Each row is a point on a landscape with many valleys, with its height.
From any point a ball rolls to the lowest of the 5 points nearest to it. It stops when none of these is lower. Distance is the straight distance between rows; heights are no part of it.
q131 h=352: [ 29   8 -39  -4   0 -37  13 -12  35 -14 -33  23 -27 -18  45]
q626 h=438: [-24  18  27 -44 -12  37  11   1  -2  17  17  26  27   5 -17]
q202 h=193: [-15 -39  20  30 -24  12 -31   5 -51  -2  32 -44  17  32 -45]
q747 h=792: [-28  37  34 -64  20  36  28  -6  10   6  -8  16  15  -9 -21]
q780 h=437: [ 19 -27  -4  30   3 -15 -16  -7  -9 -20   8 -21  -2   9 -16]
q858 h=90: [ -4  34 -34 -47  16 -22  37   5  28   7 -36  15 -34 -28  54]
q99 h=342: [ 41   6 -15  61  38 -38 -17   2  32  -8 -10 -26  -6 -20  20]
q295 h=264: [ 30  -1 -27  15  11 -35   1 -22  30 -16 -26   9 -29 -12  26]
q197 h=155: [-27 -17  16   5 -40  24  -9  -4 -17   1  10  19  16  20 -23]
q134 h=776: [-26  25  53 -75  27  37  34 -13   6  -7 -16   9  18  -1 -39]
q911 h=369: [-17  51 -11 -49  24  -4  41  11  31   7 -44   8 -34 -21  45]
q448 h=470: [ 35  -9 -11  50  29 -27 -18   1  15  -9   4 -26   1  -7   0]
q697 h=40: [ 50   7 -20  71  44 -34 -26  27  17  14  13 -31   4 -20  27]
q788 h=102: [ 20 -17 -19  18   1 -23  -2 -15  11 -19 -11   2 -15  -1   8]
q214 h=762: [-28  52  10 -47  18  20  34   0  23  16 -25  11 -12 -14  19]
q336 h=425: [-23  10  10 -23 -23  21  10   1  -5  15   8  30  10   4  -4]
q541 h=581: [-14  13  -6 -23 -16   4  21   2   3  12  -7  30  -8  -6  20]
q23 h=189: [-13 -33  18  31 -19   9 -25   8 -41  -5  22 -37  13  27 -38]
q659 h=204: [ 27 -12 -18  31   6 -25 -10 -15  17 -24 -12  -7 -16  -2  16]
q312 h=303: [ 16  13 -38 -25   4 -31  24  -5  20  -4 -29  25 -30 -14  46]
q209 h=410: [ -2  -9 -20  -5 -19  -9   4  -6   2  -7 -17  17 -16   2  16]
q827 h=312: [-29   3  23 -20 -26  27   6  -4 -10  16  16  35  23  10 -15]
q802 h=500: [-28  20  36 -58   4  41  17  -5  -2  15  14  29  26   3 -27]
q300 h=21: [-21 -23  12  12 -31  14 -12  -3 -18  -3   6   9   6  15  -9]
q646 h=233: [ -3 -34   1  24 -20   3 -15  -2 -20 -14   8  -8  -1  16 -11]
q420 h=317: [ 36 -23  -3  40  22 -14 -32  20 -17   1  38 -46  16   3 -22]
q812 h=228: [-13 -13  -1  11 -28   5  -4  -7 -12  -4  -6  19  -7  14   3]
q146 h=612: [-27  27  46 -71  18  40  27  -9  -6   6   6  18  21   0 -33]
q154 h=285: [  0 -26  -4  17 -14  -2  -8  -8  -6 -14  -1   0  -6  12 -10]
q790 h=564: [ 39 -11 -14  51  22 -19 -40  28  -6  17  41 -44  23  -6  -2]
q372 h=432: [ -3  10 -29 -23 -10 -12  19   0  13  -4 -26  29 -24 -13  33]
q98 h=735: [-29  41  17 -43  15  27  30  -3  15  14 -18  15  -2 -12  -1]
q7 h=177: [ 23 -28   6  33   9  -4 -29   8 -32   0  32 -46   8   8 -30]
q581 h=24: [ 43   0 -16  64  31 -29 -30  27   6  20  25 -41  13 -13  10]
q990 h=311: [ -7  35 -30 -37   7 -10  27   6  14   8 -28  21 -37 -14  39]
q959 h=63: [  8 -34  11  31   1   3 -38  17 -40  -4  38 -52  16  21 -39]
q326 h=483: [-20  38  -3 -38   5   9  37   6  15  21 -19  19 -18 -12  25]
q632 h=526: [ 30 -16  -5  41  23 -25 -26   5   2 -11  24 -39   4   2 -12]
q521 h=3: [-28  33   0 -44  -3  16  31   3  12  14 -14  24 -10 -13  15]
q416 h=702: [-27  30  26 -49   5  32  28  -6   7  18  -7  23  12  -7  -7]
q363 h=284: [-21 -32  20  26 -35  22 -23  -1 -35  -8  10 -18  19  28 -33]
q540 h=339: [ 24 -22  -6  37  13 -18 -15  -8   0 -20  -1 -16  -6   6  -5]
q177 h=138: [ 16 -34   7  29   3   3 -41  20 -57   6  51 -53  23  11 -43]
q348 h=266: [-32  -6  28  -9 -39  39  -9  -6 -12  14  24  26  33  18 -20]
q963 h=260: [ 21  -7 -23   1  -7 -23   9  -7  18 -15 -24  14 -19 -13  23]
q648 h=361: [  4  -2 -27 -11 -10 -12  10  -7   8  -8 -17  22 -17  -8  24]
q451 h=234: [-33 -23  30  10 -44  31 -20  -1 -23   2  19   2  28  29 -31]
q650 h=297: [ 41   2 -22  38  20 -41  -5 -17  32 -20 -19  -6 -12 -14  27]
q653 h=375: [-10 -12  -9   1 -22  -1   4  -6  -2  -6 -12  15  -5   3  14]

Where does a ball stop that starts at each point below?
q131 -> q788
q648 -> q788
q827 -> q300
q653 -> q300
q348 -> q300
q209 -> q300

Call two points neighbours if one is among the 5 nearest of the other. Go from one point of each pair to the other, from neighbour to neighbour, staying as low as possible. Name the highest point that can't be avoided.
q959 and q581 -> q420
q858 and q788 -> q131
q521 and q959 -> q911
q300 and q959 -> q646
